Points, in no order, along strands that fork, close into loops and pass close to each other.
In the rows, 128 means zero.
Points whose rows are less than 131 apart are linked; no others are. Some points are linked to none.
rogi: [137 166 142 130 127  94 148 127 190 112 125 137 123 160 158 154 147  96
 151 143 114 143 105 111]
bubuz: [ 90 146 158  99 137  97 188  71 115 136 131 110 114  92 155 126 155 168
 110 134 146 163 135  83]
pabuk: [116 101 170 187  98 100 101 123 149 118 104 122 143 101 109 110 183 125
 144  97  77 130 154 125]
nunoz: [ 95 128 163 185 118  84 165  54 159 176  77 103 116  61 123 101  91 151
 109 126 159 111 128 122]
Vub: [157 111 176 138  71 147 114 113 101 134 153 153 138 126 131 151 134 116
  69 116  89 177 159 141]
pone: [181 145 108 136 123  92 187 153 150 136 134  93 141 109 134 105 129 101
 128 120 167 132  78  78]
bagob: [119  97 136 128 128 109  63 137 145 112 149  98 102 148 117  54 171  99
 189 107 125  93 100 120]
bod: [124 157 135 165 103 122 123  93 177 182 136 133 100  76 109 135 115  94
  74 180 134 145 178 112]
pav: [129 159  90 114 127 163 154 159 154 145  98 112 181 134 140 103 143 123
 112 126 138 123 157 103]
Mif: [126 122 136  59 158 129 114 204 155  93 146  67 172 140  91 122 102 103
 149 157 144 126 145 112]
mifis: [114 150 163 132  99  83 184 105 147 143 122  68 118 124 154 105 150 158
 120 166 138 158 141  84]
Nov: [124  98 119 137 162  88  60  84 156 110 147 167 128 130 140 130 153 119
 166  93 141 111  92 166]
bazer: [173 121 144 136 132 112 156 137 168 110 153 116 186 137 133 161 141  76
 150 132  83 147  97  99]
povu: [ 90 131 102  90 175 119 137 160  97 115  85 185 102 104 114  84  93  88
 103  95 114 153 136 100]
feg: [150 132 118 153  67 140 124 178 118  93 109 134 158 172  78 111 155 132
 155 157 108 164 103 108]
larob: [108 133 152 157 112  64 110 128 177 178 122 174 109  77 125 131  71 163
 168 120 125 109 127 152]
tuvav: [138 161 104 162  69 139 151 144 133 173 140 133  82  95 127 137 139  92
  52 146 160 121 136 119]
miz: [116 153 161 145 111 111 164  98 111 116  71 180 133  57  98  81 102 180
 148  85 164 131 164 124]
famis: [129 117 124 161 123  82 148 128 120  94 108 159 114 110 102 114 157 138
 162  92 156 103  25 112]
Fafu: [172 157 135 156 150 176  98  87 167 126 149 121 160  98 112 174 146 131
 158 175 130 121 162 169]
tad: [103 178 112 112 138 144 119 149 163 166 102 116 151 134 179 139 107  88
  97 121 129 121 145 135]
vela: [123 145  91 106 169 122 128 164 104 157 135 163  83 124 147 104 118  93
 101  78 126  97 113 108]
Zop: [129  74  78 115 158 182  98 186  78  89  84 120 138 109 111 138 104 111
  62 153  70 114 123  71]
makeg: [153 105 112 138 141  89 162  81 117 142 184 137 109 126 155 148 141 181
 150 142 141 165 127 138]
fas: [158 108 142 148 171  92 105  61 145  77 134 157 157 152 156 152 164 164
 166 114 146 109 103 170]
lebu: [ 83 115 130 168 106 128 111 152 126 102 105 200 137 115  99 122 184 121
 150  98  60 151 141 105]
kome: [139  92 106  96 126 165 119 124 105  87 191 119 111 189  86 145 111  76
  92 153 148 133 134  92]
Bazit: [ 76 115 150 105 108 106  95 104 138  91  93 121 115 150 125  70 148 104
 165  96 142 120  59 121]
bip: [162 144 182  72 143 122 108 156 171 109 171  82 138 117 123 137 131 102
 157 161 123 134 164 136]
Nifav: [121 113  88 140 155 147 124 164 119 108  62  99 107 147 139 111  87  62
  95 139 118 103  91 102]
liv: [ 64 118  99  81 130 173 115 161 144 152 154  98 171 183  95 138 140 124
 154 149  95 118 131  91]
nagi: [158 146 160 107  42 138 119 168 125 122 102 122 143 121 103 127 109 108
  76 150 171 169 127 166]
naso: [157  92 149 183 112 133 142 136 145 134 126  34 123 130 108 119 141 111
 176 156 107 112 143 143]
Purof: [165  85 179 193  99 101  94 116 133 136 137  84 120 109 117 133 149 115
 135 136  98 138 166 148]
fude: [154 131 115 127 139 156 147 175 171 135 160 113 193 112  94 175 149  83
 157 154  84 149 141  81]
nusip: [169  80 131 126 104 135 144 127  82 153 188 109 144 118 114 145 123 143
  96 114 104 146 151 126]
gez: [182 115 110 127 147 104 118 123 125 150 201 162 138 164 166 144 138 148
 158 104 104 150 108 132]
veni: [118 127 141  87 156 119 122  66 145 150 151 151 133  84 169 146 104  78
  82  87 122 114 112 148]
geg: [138 106 126 108  92 161 144 132 114 108 174  94  93 151 110 129 145 106
  81 160 173 106 141 140]
til: [108  79  87 128 132 148  90 136 121 136 171 123 124 177 106 132 148 104
 161 136  82 118 107  94]
fis: [135 134 112 114 196 190 106 174 114  77 112 109 154 206 162 185  70 105
  88 146 102 110 154 104]
zamo: [120  55  99 130 133 156 139 162  57 116 107 129 136 111  93 136 134 101
  62 117  83 105  89 116]
vir: [180 153 154 142 147 161 152 121 138  98 140 118 165 117 131 149 150 155
 116 149 117 105 196 141]
lis: [109 155 106 108 130 109 153 158 134 105 115 154  97 162 141 137 127  79
 135 144 123 178  89  68]
zagiv: [172 138 187 149 134 117 109  87 147 122 140 108 185 107 147 130 177 178
  97 136 100 105 159 143]
vodis: [150 135  31 182 147 185 153 160 130 176 140 113 142 175 134 174 142 128
 149 154 130 111 122 102]
Rif: [139 139 204 143 129  93 101  81 144 125 107 132 154  73 134 120 125 176
  96 156 113 134 168 177]
luzen: [ 63 127 128 135  85 125 122 124 125 132  88 127 139 174 138 120 153 174
 170 146 106 130 112 193]
vetar: [115 118  90 128 174 224 103 224  92 121 133  70 142 170 101 148  91 176
 132 146 124  83 144 117]
Sabu: [195 179 127  66 151 111 141 118 152 126 174 124 144 147 173 136 113 159
 101 139 172 120 113 147]
Refim: [ 98 143 170  98  90 117  83  60 160  76  98 133 139 149 141 118 149 131
 142 136 171 139  87 159]
nizuf: [104 124 100  71 124 133 152 154 113 100 111 166 108 120 103 120 133 136
 126 169 156 179 168 153]
nar: [149 148 137 128 101  98 152 108 103 145 167 137  86 101 124 127 145 200
  90 159 158 147 148 156]
duge: [131 140  86 139 141 203 109 202 115 125 100  93 146 163  97 114 143 165
 168 159 116  77 123 153]
ropa: [187 178 163  78 147  95 102 152 161 140 151 128 135 108 153 125 101 147
 135 150 128 142 160 161]
rituz: [116 150 177 133 112 122 138 101  65  82  88 186 109  63  94  91 115 166
 128  67 188  92 121 128]
Sotob: [131 119 106  85 123 104  88 118 150 140 190 153 130 143 148 120 165 142
 158 110 131 141  79 144]
nava: [ 73 136  96 107 185 204 102 200 131 125 123  59 178 165  85 160  96 156
 160 141  98 101 134  80]
Ruvu: [ 82 152 100  81 132 135 120 165 142 182 142  73 110 139 185 132 114 132
 118 138 132 137 156 153]
pimu: [146 129 139 164 131 134 142 118 159 187 134  41 142  85 125 117 156 139
 150 150 127  89 136 154]
mifon: [113 157 121 116 135 124 138 161 116  83  80 184  72 125 118 118  98  58
 110 113 136 158 102  73]
Dalig: [152 170 137  75 136 105 128  76 150 139 146 157 126  93 150 139 109 128
  89 115 189 123  90 139]
Bidug: [103 119 176 160 123 142 120  55  57  87  83 167 131 114 136 109 153 150
 103  55 148  97 120 138]
Fasiv: [135  79  98 145 145 174 135 176  71 167 168  97 154 165 134 169 117 151
 102 128  94 118 149 140]
Ped: [160  93  59 134 164 147 138 102 103 114 114 119 166 163 127 100 123 143
 163 130 142 100  85 130]
Baded: [137 135  85 113  94 144 148 178 129 114  82 125 174 141  98  90 134 147
 137 144 160 187 124  94]
dif: [105  89 133 198 106  88 104  54 145 175  92 121  99  73 111  94 114 161
 139 120 147 136 144 142]
gal: [101 113 149 167 107  80 130 106 118 115 121 201 112  62  84 155 133 153
 167  66 187 115  74 110]
Gonir: [134 173 147 139 144 130 153 104 112  72  67 158 100 155 159  92 120 143
 124 115 141  95 138 153]
vig: [111 135 128 173 103 116 195  96 141 174  60 106 132  76 141 122  69 109
  85 104 162 110 129 115]
Bizas: [146 148 116 145 114  86 191 150 175 170 120  74 147 111 132 125 136 139
 136 170 144 172 120  97]
riret: [120 197  93 125 134 116 148 113 131 142  83 160  96 156 167  91 121 166
 147 105 161 100 122 154]
ruvop: [154 127 127 153 100  97 152 140 133 136 100 121 123 109 100  76 138 114
 137  87 145 120  82 105]
gapa: [ 95 142 127 135  99 113  86  81 156 157 145 139  86 119 122 117 157 131
 109 195 127 186 174 107]
Maza: [113 152  84 122 139 131 168 170 110 126  95 130 117 183 171 137 125 160
 130 134 154 120 100 151]
Nup: [125  60  98 155 138 138  56 126 132 129 177 105  88 145 100 127 174  70
 186 131 125 104 105 134]
buki: [159 134 164 204 109 100 106 103 152 110  94 169 150 132 136 126 149 144
 153  83  98 118 141 144]
vuker: [110 125 161  99 135 116 154 141 134  85 160  94 128 191 140 123 156 141
 127 126 101  88 134 103]
tis: [156 114 125 154 100 188 114 187  96  98 122 127 164 140  51 126 170 147
 152 152  97 107 144 142]
Ruto: [147 114 110  54 136 123 102 117 124 121 150  95 136 185 143 134  62 121
 130 163 164 175 162 133]
zov: [116 139 134 111 108 137 127 144 146 167 161  58 122 154 155 170 125 155
 122 178 134 139 155 145]
Sen: [161 101 124 131 196 131 135 107 120  99 146 125 112 128 133 151 106  89
 154 151 117 125 160 164]
Bek: [104 144  80  97 144 131 160 147  91 109 118 153 123 180 151 153 132 152
 122 132 140 153  76  72]
Sanug: [114 149 166 110  91 115 167  78  82 135 136 154 124  84 131 152 157 173
 108 113 161 160 109 117]
Vas: [127 155 139  80  67 147 107 107 154  97 115 130 151 155 113 118 136 104
 113 156 158 162 108 138]
muza: [148  72 145 140 176  92 157  99 115 107 183 124 130 141 153 171 117 149
 147 146 103 142 175 155]
lomep: [ 86 119 112 144 120 110 110 114 147 158 113 124 122 123 141 132 142 158
 188 147  85 162 161 165]
Foma: [101 140 171 111 136  84 139 124 106 153 140 164  68  90 159 145  98 143
 109  86 116 139 140 165]
sono: [110 124 133 151 116 131 176 132 133 143  85 142 143  85 106 110 121  88
  88  80 134  95 121 117]
sitis: [ 76 123 163 126 133  76 115 113 154 172 117 153  79  94 150 144  43 127
 130  96 129 101 138 175]
lop: [ 92 115 129 102 113 131 166 154  96 113  96 105 153 198 153 140 109 185
 129 140 114 158 100 165]
todup: [107 121 131 123 163 114 132 103 130 136 138 162  88 131 173 117 126  81
 112  62 103  87  88 127]
lavu: [133 134 110 101 123 150 165 138 143 142 179 112  82 118 138 147 148  72
  61 142 177 109 120 109]
zifo: [189 123 146 154 150 153  76  96 158 123 138 137 139 113 122 165  99  62
 156 144 125 129 137 193]
tiv: [143 127 107 150 131 176 101 195 110 131 120 184 157 117  89 103 171 133
 156 113  55 119 151 130]
Gelok: [111 134 120 104 121 117 119  91 111 131 107 179 117  82  96  91 108 155
 142 127 158 167 143 164]
guz: [161 101  91 138 183 170 137 143  89 128 127 119 150 200 175 173  80 125
 100 117  81 110 118 123]
zam: [127 115 140 107 135 163 147 171 140 148 207 101 143 118  77 206 139  97
 136 159 120 133 147 119]
Gomab: [134 131 151 160 139  91 104 121 174 181 149 110 117  60 130 101 123 139
 144 113 126  73 133 164]
fop: [114 131 170 121 139 143 161  49  71  80  91 130 128 160 181 116 141 157
 117  83 150 107 105 141]
bez: [ 81 173 146 105  88 103  94  82  95 163 134 173  64  93 142  82  87 145
 151  76 182 129 105  96]
mek: [143 134 132 156 101 143  96 110  99 136 120 176  95 132 127 100 126 103
 102  86 103 140 163 116]
zav: [123 123  87  95 180 182 119 203  97  84 104 135 156 155 133 144 107 102
  85 147  93 132 164  88]
Rad: [101 117 136 149 145 130 123 126 118 188 137 122 119  97 162 121 136 165
 134 125  76 136 191 183]
fitum: [124 158 144 136  85 119 117 106  83 140 133 196  64  98 114 110 103 121
 121  72 154 151 126  87]
Mar: [126  88  84  79 153 139  90 134 122  85 172 129 128 183  81 133 107  94
 162 167 120 127  87 106]

A piece is two or more points that can be reached from each other along the links. Count, over all rows, the pieces, the separate loops (a circle has one, a figure eight two, a Y none), the forks (points with three links) and the tips (points with one).
pieces => 4
loops => 0
forks => 7
tips => 15

A tip is a point with one link. Name the tips that can be reached along the links from each point below, in the order of the rows.
bubuz => fas, Rif, dif, gal
Vub => zamo, bez
Sabu => Mif, nizuf, zam, Rad
geg => nagi, gapa, buki, zov, Foma

Name the points in between on the shortest way along the links from the first point to the second, in order.
bez; zav => fitum mek Vub nusip Fasiv guz fis
lop; Sabu => Maza Bek lis mifon povu vela todup veni Dalig
Baded; lavu => feg tis duge vetar nava liv til Mar kome geg
muza; nunoz => makeg nar Sanug bubuz mifis Bizas pone ruvop sono vig
